Each row is a point on a tangle of strands that fork and nearly touch. The rows are in no order.
Two points are linked if the straight distance between their rows is under 88.1. Some points are linked to none.
z124: [ -7  43 -12  12  25 -21  -5 -11  11  -1   5  -1  -8 -35  37 -31  -6  21
   4   0  13   6   5  10   7  15  18  -7 -30   8  -3   4 -31 -12 -14  -8
  -8  -3  27  22  24  -4  12]
z944: [-30 -18   3 -16  16  16   0  26  -3  25   6  14 -28 -31   4  -6 -21 -21
  24  16   7 -13  -1 -19  26  27  11  11  -4   0 -14 -25  33  47  37   2
 -26   2 -18  -8 -28 -17  -3]
z393: [-40 -23  -2  -6   1  28   5  31   4  23 -13  13 -33 -21   4 -17  -1 -33
  23  21  18 -20   1 -34   7   6  -4  14  -9   4 -10 -30  11  49  11  -7
 -25 -12 -15 -14 -49 -20  11]
z154: [  0 -14  17 -35 -39  28   3 -17 -17   9  -3  14 -12  16 -24  14  12 -47
 -15 -28 -13   9  28 -23 -33  -2  11   3  21 -15   1  25  22  -7  25  11
  12  12 -18 -24  -2  13 -21]
z850: [ 18  14  -2   2  -7   3 -12 -24   0   1  10  -4   4  21  20  -4  10  20
  -9   0 -16   1  -3  34   4   6 -11 -19   5   2  -2  -1 -19 -20  -9   5
  17  -4   9   9  17  12  10]
z874: [  2  -8   8   0  22  -6 -21  30   7 -17   0  -6   0  -9 -14   0 -38 -18
   5  18  11 -13   4  -4  39  21   6  18  -9  -4  -9 -27  13  -3  -1  -2
 -33   4   3 -16 -23  -6  -7]
z826: [ -4  -2  19 -11 -25  -4  11 -48  -6  20  -3  -4   1  11  -3  15  10  -3
 -19 -18   8   4  -4   5 -26 -19   0  -3  13  -9   4  34  26 -14  25  13
  31  22 -24  26  12  22   0]
z682: [ 39  30 -24  -1   6  -5  -9 -16 -10   0  19  -8  25  17  11  -8 -11  35
 -20  -7 -20  11  -7  35  -4  -8 -16 -35  20  -5 -15  19 -32 -20  -7  18
  12   7  18   5  20  29   3]
z276: [ 16   3  23 -16 -15 -21  16 -24  -1 -16   1 -17   0  17   3 -17  -4 -26
 -33 -13   6  10  -5 -14 -20 -48  -6  -7  28 -11   7  47  13 -26  -1  -6
  14  26   7  -8  18  15  -5]
z885: [-31   2 -33  23  11  19  -6  26  -5   2   2  17   0 -26  13   5   5  -9
   6  15  18 -24  11 -11   0  37  15  10   0  29 -19 -33 -11  20  12   7
 -26   5 -28  -8 -32  -1   3]
z760: [ 29  26  -8   3   5 -27  -2 -19   0  -6   5 -23   9   7   7  -1  21  49
  -6   2 -23  12 -27  33  -7 -32 -24 -12   7 -22  32  25   4 -12 -12  -2
  22 -13  21  30  50   0  -2]
z430: [-20  -4  -1  14  16  11  12 -32   5  25  -8   4  -9  -5   4 -13  20  23
  11   7  13   4   3  12 -13  -2   7 -11  -7  17  15  -9 -16   0 -17 -24
  10 -18  18   3  13  -7  15]
z166: [-15  -1  13  -4 -10   4  14  11 -10   6  -1  29 -32   3 -10  12   2 -40
  -5  -3 -14   8  13 -17  -1   1  19  -1  18  20  -4 -18  18   1   8   1
 -26  -4   5 -39  -7  -9  -5]
z235: [ 10  13 -10   3  10 -11 -20   3 -20  17   5  15  14 -13 -19  13  -5  29
  24 -14 -17  17   2  38  20  32  -1 -11  -1   6  -3 -15   3  25  20  10
  -7  -8   0  22  13   5 -10]
z479: [-30 -25 -14   5  11  23 -20  23 -13  19 -12  19 -10   4 -11   5 -14  -6
  24  32   1 -25 -10  10  43  30 -15   4   4  -1  -8 -54  11  28  -2   1
 -17 -26   0 -15 -33 -16  12]
z301: [ -9 -19  10 -26 -17  30   3  15 -11  17   6   5 -32   7   0  12   2 -35
  20 -11   8   3  -6 -27  -6   2   6  14  -1  -9  -1 -12  19  23  21   3
  -7  -8 -35 -30 -31   3  -2]
z419: [  6   8   2   1 -16  -7  -5  14  28 -26   2 -12  -1 -12  23  -6  19 -33
 -19  18 -18 -27  34 -29 -12   4  20  18   5  27 -25  10  -4  -5  -4   0
 -14  25  -4   6  -2 -11 -23]
z51: [  0  -5   7   8  22 -16   1  -5  -1  19   0   0   2 -17 -11  -8 -17  29
  24  -4  13  15 -20   9  16   6  -5   2 -25  -4  10  -1  10  27   3 -16
   5 -16  20  18   8  -3   8]
z420: [ -2 -17  -5   7  12   9   8   1   5  20   2  -8   4 -14 -14  -3   1  12
  24  -5  13   3  -6  -2  -8   7   2   7 -18   0   6  -8   7  27  12  -6
   3  -2 -17  18 -11  -4  -3]
z561: [-11 -27  17 -22 -10  30  18 -14  16   7 -19 -27  -5  14 -14   0  29 -15
  18 -14  15  -2   9 -20 -51 -35 -14  21   2 -13  33  16  12  -2   7  -6
  21  -1 -36   3  -8   4  -7]
z347: [ 30  27 -28  -8  -3   1  -4 -25  13  -8  24 -37  16 -17  34   0  15  23
 -18  -5  -4   3  -2   1 -42 -30  -7 -16   8  -6 -15  42 -15 -17  -1  21
  22  27 -12  32  17  19  -5]
z60: [ 21  24   8  12  11 -19  14 -18   5  -5  11 -13   7  -7   8 -10  20  19
  -5  -8 -10  24  11  -2 -33 -38  -9 -18  26   6  27  36 -22 -11  -4 -10
  14   8  21  16  52   2  -5]
z498: [-20  -7   3  15   3  -6  -6 -12  21 -13  -4 -13  -6 -16  17 -29 -14 -24
   6   9  24 -13  15 -22   6  18  22  19 -20  21 -22   2  -7   6   1 -11
  -8  10   5  11 -15  -6   6]
z257: [ -4   1  26 -10 -20  -5   0  -5 -18  15   9  37   1  -2  -2  10  -8 -32
  -8 -29 -12  13  19 -20  -2  21  24  -2  10  14 -15  19  20   6  45   9
   6  16  -8  -9   8   5 -14]
z57: [  4 -16  19 -31 -21   8  14  -9  -8  -5   8  -8 -16  12 -11  -7 -15 -40
  -4 -31  22  25   2 -19 -16 -30  11   7   0 -31   7  24  13  -4   1  -3
  11   1  -5 -40 -17  11  -9]
z821: [ -5  16  -4   5  -5 -14 -13  -1  -4 -12  14  19  10  -6  20  10 -13  -7
  -8   4   5 -13  -2  26  32  39  13   6  -3  11 -17 -16   3  -6  23  13
  -9   4 -14  10  -9   5   5]
z61: [-21  -6  -9  10   2  36   1 -17  14  18 -12  -8 -14  10  11   0  33   0
  -3  -3   8 -19  21 -10 -38   7  11   2   1  25   8  -7 -13 -17 -10  -2
  16  -2 -24  -4  -8  18   9]
z996: [ 14 -10  17 -13  -3  23   9 -15 -14  13   6 -12 -10  15 -23  14  -3 -20
   8 -25  12  36  -3  -6 -28 -25 -18 -11  15 -19  14  21   4   4  18  10
  11   3 -17 -17  -1  11  -5]
z590: [ 37  34   6   7   6 -38  -9  14   1 -24  24   7  40  -8  24 -24 -20  21
 -14 -23  -3  19 -13   2  12  -7  -2 -12   5   5 -22  34 -14  -5  17  14
   1  22  11  17  13  26   4]
z342: [ 19   9 -19   9   4  -1  -9  -1  14 -19  13 -18  18 -16  25   1   3  10
 -18  -2   3 -16   7   6 -14  16  16   4  -9   9 -22   5 -11 -12   2  17
   3  27 -22  18  -4  12  -8]
z552: [-24  -7   2  29   9   7   8  -2  16   4 -15   0 -18   7   4 -10   4  -6
  -5  32   8 -27   1  -8   1  -9  13   3  -6  27  -2 -27  -6 -17 -44 -16
 -11 -15  29 -12 -21 -13  16]
z751: [-18   8 -11  17  22  14   9   0 -17  11  29  12  -1 -32  10   9 -17   5
  14 -19  28  21   6 -38 -19  11  33 -17   2  33 -13   4 -14  11  23  10
  -1  16 -25  -5  -7  12  15]
z924: [ 13  34 -35   5  26  -8  -4   1  -2   0   9  -6   3 -18  14 -17  -9  49
   7   8 -14  -5   3  27   5  18  14 -10 -20  -1   9  -9 -26 -21 -30  -1
  -2   2  33  11  22   3   3]
z404: [ 12   2  -1  -5   7  13 -11  25   7 -23   8 -16   5  -7  -4  14  -5 -36
  -8 -18  10   2  16 -29 -14  21  15  13  -5  18 -23   8   4  -4  16  24
 -20  29 -41  -9 -21  11 -12]
z570: [-30 -11 -10  15   3  32  11  22  13  18 -29  -6 -19   1   0  -4  34  -4
   6  12   0 -31  16 -19 -32   6  -2   8  -4  30   9 -28 -13   0 -12  -6
 -14 -15 -19   1 -18  -2   7]
z605: [-15   3   4   1 -10 -14  10  -6  24  -9 -17 -16 -23  -7   5  -3  23 -10
  -1   7   6   0  -1 -10  -9 -15  -1  20 -20  -7  17   1  12  -8 -11 -10
 -10  -6 -15  17  10 -18  -3]
z677: [  8  10  10  17   7 -17  -3 -11  13 -23   4  -4  -3  10  21 -15 -15  -2
  -3   7  14   7 -10  -6  15 -15  -1   2 -10   0  -1   5 -25 -12 -26 -19
   0  -9  26 -11   1   1  16]
z270: [-27 -23   4   9  11   2   3 -18   5  16 -23  11   0  12  -1 -12   9  28
   8  29   5  -6 -18  20  21  -8 -14  -5 -12   6   5 -16  -1   0 -31 -25
  17 -34  34  -7   9 -22  22]
z177: [ 16  10 -12   9  10 -17  -6  24 -17 -17   5  11  -1   3 -26  21 -10   7
  16  -9 -11  41  -3   9  20   5 -21  -8  13   2   6 -13 -16  15  -6  -2
 -19 -14   9 -14  11  -4   3]
z744: [ 15  17 -22  11  11  11  15 -11  10  -3  10 -28  11 -19   1  13  26  22
  -1 -13   5  15   7  -1 -51 -21   1  -6   1   0  15  20 -17 -12  -4  16
   5  18 -26  22  18   7  -6]
z85: [-39 -18  -3  28   2  13  13  13  11  -2 -17   3 -13  -6   5 -11  -3 -27
  -2  34  23 -44   5 -24   0  -1  19  19  -3  31 -16 -28  -4   6 -20  -5
 -15  -6   3 -12 -48 -12  13]
z702: [ -3   2  28   0   7 -18   8  -7  -7  24   4  26  -2 -12  -4 -13 -13   4
  25 -30  16  39 -14  -3   6 -11  -6   6 -11  -3  12  20   7  34  26 -14
   6 -11  11  13   9   7   4]
z633: [-15   5 -10  20  17 -14 -15   2   7 -11  -3  17  11 -18  15 -18 -25   0
   0  36  17 -17  -8  16  40  24  -4  12 -14  -3 -15 -26 -16  10 -13 -14
 -14 -11  34   1  -8 -16  12]
z5: [ 21   3  32 -15  -5 -28 -13 -14   5  -9  -4  -3 -11  25   4 -22  -1  13
  -3   0 -29   8 -17  16  17 -26 -31  -4   0 -28  21  21  11 -11 -12 -21
  16 -23  33   6  39  -8   1]
z790: [-44 -24   7 -12  -5  33   0  31  16  19 -35   6 -37   4   0 -12  26 -28
  14   3   9 -27  14 -35 -19   3  -3  30 -17   9  11 -19  10  19  10  -6
 -20 -15 -27   0 -35  -8   0]
z366: [-16  24 -24  10   7   1   0  14  13   6 -19   3 -22 -15   2  14  28  12
   2  11 -14 -12  16  17  -1  24   4   0  -9  11  12 -35 -10 -11 -11   9
 -27 -10 -16  12   8 -12  -3]
z22: [  8  -9  20 -34 -43   2   4   3 -21   0   2  21  -6  22 -27  17   8 -34
 -14 -15 -36  -6  19   7   0  12   9  -6  21 -11   8   1  25  -5  11  14
  -4   0  -7 -22   6  -1 -22]
z519: [ 17 -15 -10  22  24  -6  12  17  -8 -12  20 -17  25  -9 -19  -1 -21  14
  14   3  19   6  -9 -13   8   0   7  -8   0  14  -3   3 -24  21 -16 -11
  -7   4  15 -14 -13  -8   9]
z387: [  2   0 -19  14   6  -1 -29  23  10 -23 -10  -2  15  -1   7   5  -3  14
   9  44  -3 -28  -3  19  38  25 -20  19  -9 -18 -17 -35 -19   7 -28  -7
 -11 -20  16   0 -11 -18   7]
z179: [ 24 -21  15 -13  -6  -2   2 -16   0 -16  -6 -23   8  31 -15   7   4   7
  -7   1  11  12 -32  13   0 -40 -38  -8   6 -42  14  21  -3 -10 -28  -8
  32 -11   7 -14   4   3   2]
z792: [ 18  23 -20  -2   8 -18   1  -4  -6  10   8   0  25 -32   1   5   7  47
   2  -9 -20   2   5  30   5  20   9  -8  -9   6  -5   0   9   6   8  10
   1   5   3  41  26   0 -14]
z927: [-30   7  -3  12   2   6  -4 -10  23  -8  -9 -12 -11  -9  24 -10  15 -25
  -7   9   4 -20  34 -37 -26  14  41  16  -9  44 -20   8 -12 -11  -7  -3
   0  16  -8  17   0   4  -3]
z268: [  4   4  13  -2  -1  -9   9 -47   7  -1   2 -27   8   9  10 -11   1  -2
 -13 -15  22  17  -5 -10 -34 -39   2  -8   8   0   4  44  -2 -23   2  -1
  29  18  -7  14  14  26   6]
z830: [ 24  -3  -5  -5  -7  -4  -3   9 -11 -14  -3  -4   3  25 -30  27   6  13
  10  -4 -18  28 -15  23  12  -5 -31  -3   9 -21  18  -5  -5  13 -19  -9
   3 -26  11  -9  19 -11  -1]
z812: [ -8 -16  10 -11 -11   4  14   3  32 -13 -22 -34 -16  15  -1  -7  34  -4
   0   2   2 -22  -7 -12 -34 -37  -9  24  -8 -16  36   2   8 -20 -20  -9
   2  -6 -32  13   0  -6  -6]
z557: [-18 -14  36 -30 -43  -9  18   0   5   6 -24   4 -20  15 -11  -2  36 -16
  -5   8 -22 -24   5  15  14  -9  -6   9  -7 -20  21  -7  34  -9 -12 -10
   0 -14   4   9  13 -33  -7]
z131: [-36 -26   9 -18 -11  -7  15  26  11   0 -29  11 -32  -6 -20 -18 -14 -22
   2  27   5 -22  -8 -18  18 -28   5  19 -24 -22   6 -28  33   6 -27 -19
 -21 -14  28 -27 -25 -33  -1]
z899: [  7 -29 -23   5  24  24  -6  42   2   7 -18 -18   7  12 -29  11   1  31
  15  16  -4 -24  -3   4   7  14 -15   9  -6  -1  12 -38   2  17 -10  -1
  -8  -8 -21   2 -23   0  -4]
z450: [ 42 -12   0 -10  -1  -8  -7   3  10 -24   2 -39  17  18 -11  -1  -7   7
 -12   3 -14   2 -16   1  -1 -37 -29   3  -3 -38   4  22   6  -4 -28  -4
  10   3  11   0   2  -8 -16]
z680: [ -2  -5  -1   3   7 -28  -8   8 -12  -1 -13  14  14   5 -18   9 -27  45
  10  10  -4  12 -37  22  46   7 -19   9 -15 -16   5 -10  11  22  -6 -16
  10 -23  31   8  17 -14  10]
z298: [-17   3  15  15  -6  -2   1 -10 -11  19  11  38  11 -13  13 -12 -13 -19
   3 -13   8  12  18 -17  12  32  22  -4   6  30 -21   9   2  14  41  -6
   4   7   2   4  -3   8  -1]
z247: [ -2  34  -1  12  -4 -30   6  -9   0   6  -1  17  10 -20  19  -3  23  33
   0   2 -18   4   3  30  14  14  -1 -12  -1   4  -3   0  -9   7   9  -9
   4  -7  19  38  43 -15  -2]
z175: [ 23  15 -14  19  27 -24 -11  20  15 -35  24 -28  17 -25  19 -19 -22  20
  -8  33  -6 -23   5  -6  17  -1  18  -8  -2  17 -14   1 -22 -15 -27   3
 -19  20  31   0   9 -15   1]
z577: [ 14 -11 -25  -2   7  14   6  25  10  -7 -16 -28   4  24 -20  21  26  23
  -1   5 -14 -16  -6  19 -13 -11 -22   4   4  -9  22 -18  -7  -7 -22   5
  -3  -4 -22   7   0  -1  -7]
z789: [-15 -15   7   0   2   5 -13   4 -22  20   2  27   2  22  -8   6 -21   4
  15  19  -8 -13 -17  26  54  34  -3  -6   5   1  -5 -36  17  15  14   7
  -2 -28   6  -7 -14  -7  17]
z248: [  0 -17 -29  19  22  14   6  12  -6   2   2  -9  12  -2 -12   0 -12  22
   9  19  11 -15  -5   6  13  18   6  -1  -3  14   3 -28  -6   9 -13  -8
  -5  -3  -1  -5 -17  -4   4]
z334: [ 17  11  10  -4 -19 -13   1  -9  11 -24  11 -14  -1  -2  14  -6   5 -25
 -29  -4 -13   6  20 -21 -17 -19  14  -2  19  14 -13  33   2 -16   3  -1
   2  28  -3   1  14  -1 -17]
z157: [ -7 -13  -3  -9  12 -13 -15  25 -13   2 -13   7 -12   0 -26  25 -30  16
  19  14  -3  12 -26   9  47   9 -19  13 -16 -31  11 -30  21  20  -7 -10
 -13 -21  16  -9  -5 -25   9]
z316: [-14 -28  12  -3  -9   2  -4 -12  19   8 -11  -7   4  14   6 -13  -9   0
   2  12   6 -35  -8  15  23  16   7  14 -19  -3 -12 -21  24  -8   2  -3
  11  -3  -9  15 -23  -3  -1]
z269: [ 19  18   0  14   7 -29 -13   5  -4 -23  19  15  32  -2  23  -7 -31  13
  -5  -5   9   1 -15  24  36  20   4   0  -2   1 -19   3 -10 -10  15   8
  -1  12   8   9   0  15  10]
z872: [  2  23  11  16  21 -17   1  11 -15  19  17  34  10 -16   1 -13 -20  22
  24 -32   7  41  -9   1   7   8  -1 -12  -4  19   2  12 -15  19  30   1
  -3   4   8  11  10  25  14]
z71: [ 26  13 -31   5  16  18   7 -15 -16  -2  18 -17  27   6  -4   9  -6  27
 -18 -12  14  17 -11  22 -23  -8  -8 -31  10  -6 -11  17 -24 -19  -1  27
   8  22  -5  -1  -7  27   6]
z358: [-19 -11   8 -23 -16  41  -3  -7  -9  15  -6  -5 -18  18 -17  35  12 -42
  -8 -23   0  13  23 -48 -54 -10   8   7  18  -1   3  23  16  -3  38  25
  19  20 -44 -11  -6  20 -20]
z172: [ 13  -3   8  -1  -5  -7  10  22 -20  -9  13  28   2   2 -22  10  -7 -27
  -1 -10 -12  30  10  -6  12   3   3 -12  30  14  -9  -7  -6  15   8  -7
 -20   0   5 -37   0  -7  -9]
z255: [ 34  35  25  -3 -24 -32 -14   1  -2  -8  19  23  29   3  15 -10   1  -3
 -14 -30 -34  22   7   5   7  -8 -16 -20  19  -1 -14  45  -9   2  31  19
   7  19   9  19  28  25 -11]
z439: [ -2  10   2  23   6   2  -1 -14 -21  21  17  45  25  -3   8  -5  -7   9
  15 -21   2  25  12  -6  -3  21   6 -16  16  20  -8   9 -31  13  32  -2
  19   2  -1   3   3  26   5]
z913: [  5 -20  15 -40 -33  -4  10   7 -13 -10  -7  -2 -19  16 -29   2  -3 -10
  -3 -12 -11   1 -13   2   5 -22  -4  10 -10 -57  33   0  41  -9 -14  -5
   1 -17   7 -31   0 -18 -10]
z258: [ -7  -6   8   5 -12   9   6  21  12 -16  -7  -2 -15   2  -5  -1  17 -44
 -14   8  -6 -16  25 -30 -17  -1  19  16   8  26 -13  -5   5  -6 -10  -2
 -22   4   3 -25 -20  -4 -18]
z660: [ -7 -44  13 -12  -8  11  11  -1   6   3 -10  -5  -1  19 -13 -11 -12 -11
   1  10   8 -18 -15  -5  17 -11  -1  10  -3 -11   1 -17  26   7 -13 -15
  16  -9  -1 -24 -28 -11   4]
z564: [-20 -21  10 -18 -25  39 -14   5 -12  20  -8   7 -20  20  -1  21  19 -40
   6 -15  -2 -10  13 -31 -28  18   5  13   7   4  -4  -3  15  10  33  13
  10   0 -53  -7 -28  19  -9]
z673: [ 40   0 -20  -2   4 -10 -11   9  -9 -21   0 -24  24  25 -23  17 -10  33
  -7   5 -28  20 -23  23  17 -19 -36 -12  19 -22   1  15  -8   7 -24   4
   7  -7  25   2  19   2  -4]
z879: [ -3 -47  17 -32 -16  14  10   7  -4   2 -10   2  -9  20 -28   2   0   1
  18   3   7   0 -25   0   7 -30 -22  14 -14 -41  26 -11  32   9 -18 -12
  20 -25   1 -34 -17 -17   3]
z130: [ -1   3  16  -1 -17  -2  -2 -19 -26  22   5  24   4  33   0  15   2   9
  -4 -13  -9   9 -14  33  13   6  -9 -23  13   1  12  -1 -10 -10  14  13
  15 -12   0  -1  11  21  21]
z100: [ 27   4   6 -14  -6  11   7 -21 -14   5   7  -3  14   5 -23  19   5 -17
 -13 -33  -3  35  13  -6 -35 -29 -28 -23  33 -14  -6  46  -6 -10  25  26
   6  26 -14   5  13  20 -16]
z236: [-32   8 -33  23  21  26   6  10 -21  12  17  18 -13 -36  14  10   4  -5
  18   5  19  -1  19 -39 -27  25  35  -9   5  49 -12 -17 -23   5   7  13
 -16   8 -22 -19 -17   4  13]
z622: [ -7  27 -27  14  19 -12  -6   6   2  -1 -13   3 -20  -9   6  11   2  35
   1  16  -7   1  -6  23  15   9  -3  -6 -19  -4  13 -26 -16 -16 -30  -3
 -18 -22  23   7  19 -10  13]
z659: [-25  39 -17   7  15 -11   1  -7   7   5  -5  18  -6 -36  36 -17   4   9
 -10  10  -1 -19  24  11  11  39  36  -8 -10  26 -25 -15 -17 -15   3  -4
 -17   8  20  20  18 -10   1]
z502: [  5 -12  26 -10 -22  10  -1  -3  14 -10 -10  -7 -17  19   0 -13   8 -38
 -12   5 -16  -8  18 -13  -3 -16   3  11   2  -2   1   0  11 -20 -23 -13
  -8 -12  22 -31  -8  -8 -10]
z329: [  0   5  -6   7   7  -3  12  -6 -11   6  20   2   8  -8   5  16 -17   3
  -8 -24  20  18 -15  -5  -7  -1  20 -10   3  18 -10  10  11  -8  25  14
   1  19 -24   0  -5  18   6]
z184: [-25 -24 -12   9  10   4 -19  30  22  -4 -37  -3  -3  -8 -11  -5  -2  11
   9  39   2 -34  -7   4  27   5 -27  18 -21 -15  -1 -35  -4  10 -36 -17
 -12 -17  20   5 -27 -28   8]
z765: [-11  -7   3  -4  -3   8 -11   5   3   8  -4  -5  -6  -1   7   9  -4 -12
  -4  -2   0 -22   6   7   8  34  20  11 -11  15 -14 -15  28  -7  26  18
  -5  10 -25  13 -12   8  -8]
z410: [ 24  18 -14  21  15 -23  -9   6  -1 -26  12   1  21   9  24  -9 -23  39
  -2  11   1   4 -28  14  20 -10 -17  -6  -5 -11  -3  11 -44  -1 -31 -17
  17 -10  37  -6  14  10  18]
z599: [ -3  20 -38  12   0  18  11 -16 -20  11  18  23  14 -10  20  10  10  18
 -12  -5   2  -7  13  11 -23  30  27 -18   7  17  -9  -5 -21 -21  -2  11
  20  16 -21  -8   1  23   2]
z732: [-10  -9   9 -20 -11  32   7  20   2   6 -15  -2 -23  30 -23  29  30 -17
  -7  -9 -16 -13   6   0 -25  -8 -11   4   9  -1  32 -21  15 -11   7  14
 -11  -7 -41 -10  -6  -1  -6]
z929: [ 41  13  17 -22 -25 -14  -4  -7 -15  -8  12  14  19   5 -16   2   1 -17
  -7 -37 -15  37   7   6 -12 -16 -19  -8  13 -28  -4  41   1   5  25  19
   3  14   2   0  12  15 -16]
z958: [ 19   7  34  -6 -15 -27  -6 -14  11 -14   0  -2 -11  23  20 -24  -7 -16
 -13   0 -11   5   0  -7  13 -28  -5  -2   2 -11   3  16   1 -14 -20 -24
   2  -9  32 -14  14  -3  -2]
z516: [ -9 -18   5  -2 -14  31  -1 -32   4  31 -11  -9   3  19  -2  14  23   2
  -4 -11  -1 -16  12   2 -39   4   5  -6   4   9   0  10  11 -16  21  14
  33  11 -29  18  -4  22  -3]
z739: [ 23  10 -26  -7   2  14  -6   0   7  -3  -2 -31   6   7  -7  20  29  14
  -6 -13 -13   7   0  15 -34 -11 -23  -6   5 -23  14  12  -8 -14  -2  29
  -3   7 -33  20   3   9 -12]
z655: [-33 -20   1   9  15  -8  15   5  16  -6   1  -8 -13 -24   0 -14 -21 -27
  13  19  32 -13  -3 -36   7  -8  22  13 -21  15  -5 -10  -5  20 -11 -12
 -21   5   8  -5 -35 -17  17]
z581: [ 10  12   0  10   2  -5  12 -22 -20  14  14   9  29  12  -1   4 -17  15
 -19 -30  19  23 -21  12 -12 -13  -6 -25  17   5  -8  32 -12 -11  26  16
  23  25  -4   6   2  42  13]
z33: [ 35   3 -21  -6  -2   9  -1 -27  17   3  11 -44  18  10   9  -6  16  34
 -20  12 -18 -13  -3  21 -29 -32 -24 -21  14 -10   1  30 -11 -12 -15   9
  29  10   6  21  18  10  -8]
z533: [  1  13 -25  20   1   9  -2  -2 -20 -10  19  30  18   6  17  17  -6  -3
  -9  -2   3  -9   3  19   8  37  20 -10  19  23 -21 -20 -22 -14   6  20
   0   2 -14 -15 -13  15   5]
z707: [-31  -6 -21  18  24   0  -5   0  -7  19 -24  25  -1 -16   2 -13  -9  29
  11  30  12  -5 -16  21  35  22  -9  -9 -19   0  -5 -27 -12  22 -17 -18
   0 -27  41   1  -5 -24  22]
z375: [ 10  16  16  -6 -13 -25   5 -15   2  -8   0 -11  -8  -9   2  14  17  -8
   0 -17  -2  22  -4   0 -16 -17  -3   7 -11 -15  23  21  26 -11  10   3
  -2   2 -19  30  28 -12 -11]
z919: [ -7 -11  28 -12 -25 -13   3  -9 -19  25   6  31   9  25  -8   7 -15   4
   2  -7 -11   1 -18  23  39  18   3 -15  11  -1   3  -8  22  11  28   5
  13 -10   5   3  -1   1  11]
z165: [ -3  49 -25   4   8  -6   6  -8 -11   1  13  29  12 -33  35  -8  -1  25
  -8 -13  -5   4  18   7 -10  27  38 -14  -3  25 -16   2 -15 -27   6  10
   3  24   4  12  28  12   3]
z584: [ 32  10 -12  -3   4 -14 -32   2  22 -18   2 -30   4   9  27  -5  -8  35
  -4  29 -28 -21 -15  18  25  -7 -24   0 -14 -28  -3  -6  -5  -9 -30  -4
  12 -13  24  19  17 -13  -2]
z686: [-24 -23   1  -1  -6   2   4  38  20  -4 -39   0  -9   4 -24 -12  11 -12
  -8  36 -16 -38  10  -3  21  -6 -15  23  -9  -3   1 -34  18   9 -29 -16
 -29 -10  24 -10 -27 -34  -9]
z156: [  4 -12   6 -18 -15  11   0   5  -8  -5  13   8   5  -5  -8   9 -17 -42
  -9 -28   6   8  17 -30 -13  20  23  10   2   5 -25  21  28   5  40  21
   1  30 -30 -12 -22   8 -19]
z695: [-12   5   8   5  -8 -25   0  -5   1  -1 -11  19   5  -5   9 -15   2   3
  -9  19  -8 -10  -2  24  41  19  -2  -4  -3   1 -12 -12   1  12   0 -18
  -5 -13  31  20  19 -25  -1]
z359: [-13  13  12  15  12  -4  14 -27   7  14  -4   0 -11  -9   0  -7  22   8
   2  -4  -7  19  21 -10 -23 -14   7  -9  10  21  23  12 -10  -5   2 -18
   1  -2  11  16  35 -12  -1]
z449: [ 30   7 -15  20  17 -15  10   3  -5 -23  26 -18  35  -9   3  -3  -5  31
   1  -1  16  15 -16  -1  -8 -19  -4 -13   4   6  -5  27 -44   3 -20  -8
  14  12  20  -2  14   8  10]
z857: [  7  18  -9  15  29  -8 -25  32  18 -31   8 -17   3 -26   6   3 -18  -7
   0  22   3 -19  16  -3  22  19   6  11  -3  13 -17 -22 -18 -13 -18  10
 -43  11   5  -5  -6  -7  -1]
z415: [-13 -25  14 -34 -41  20  17  10 -15  -5   0  11 -25  13  -8   6  -3 -44
  -6 -13  14   0   1 -17  -7 -18  17  13   4 -29   4  -6  22   3   0  -3
   1 -10  -6 -55 -30   3  -2]
z330: [ 18  14  23   1  12 -21   4 -28   6  -7   0 -12  -5  14   4 -14  11  12
   1  -8  -8  24 -21  10 -14 -41 -30  -7  12 -20  38  36  -8 -12  -9 -17
  19 -14  26   9  42   0   3]
z777: [-22  -6  20  -4 -14  16   9 -19  10   0  -8  -6 -16  -8  -6   7  20 -40
   6  -8  11  18  36 -51 -43 -12  14  19   1  12   5  23   0   3  10 -14
  12   5 -16  -2   6   3  -9]
z780: [-19  -8  -9   8  27   9  -6  22 -10   4  20  20   4 -33   3  -2 -28 -12
  15  14  18 -11   3 -18  23  38  25   6  12  22 -21 -20  11  28  37   8
 -27  16 -18 -11 -27 -11  -1]
z980: [ -5 -11  10 -16   3 -12 -16  23   2  -1 -11   8  -7 -22 -16  -3 -23 -10
  22  10   9  -1  -4   4  41  19  -9  23 -27 -32  -6 -19  27  26   7  -7
 -23  -3   4  -5 -13 -18  -6]
z190: [ 20 -18  -6   5  11  21  -4 -19   2   5   0 -37   9  21  -4   2   8  13
   6  -4  15   1 -11  10 -19 -20 -23  -8  -6 -16   7   8 -19  -9 -25  -2
  24  -8  -5  -6 -13  14   8]
z136: [ 17  -3  18 -23 -24 -19   3  -8 -10  -4  -3 -11  -9  17 -19  10  -1  -7
  -8 -19 -12  14 -19  13   7 -18 -13   4  -3 -40  23  12  35 -14   2  12
  -2  -3  -1   5  11  -5  -6]

Follow the links from the first point to the second, and from the first to the third. Name the last point that the two ways share.
z393; z498; z5: z419
z236; z707; z980: z958
z581; z51; z179: z258
z301; z924; z316: z821

A fork is a point with three links, a tip a point with one. Leave the first point through the second and follow the links. Name the first fork or tip that comes.
z358; z564: z821
z329; z751: z419
z269; z590: z22
z751; z329: z479
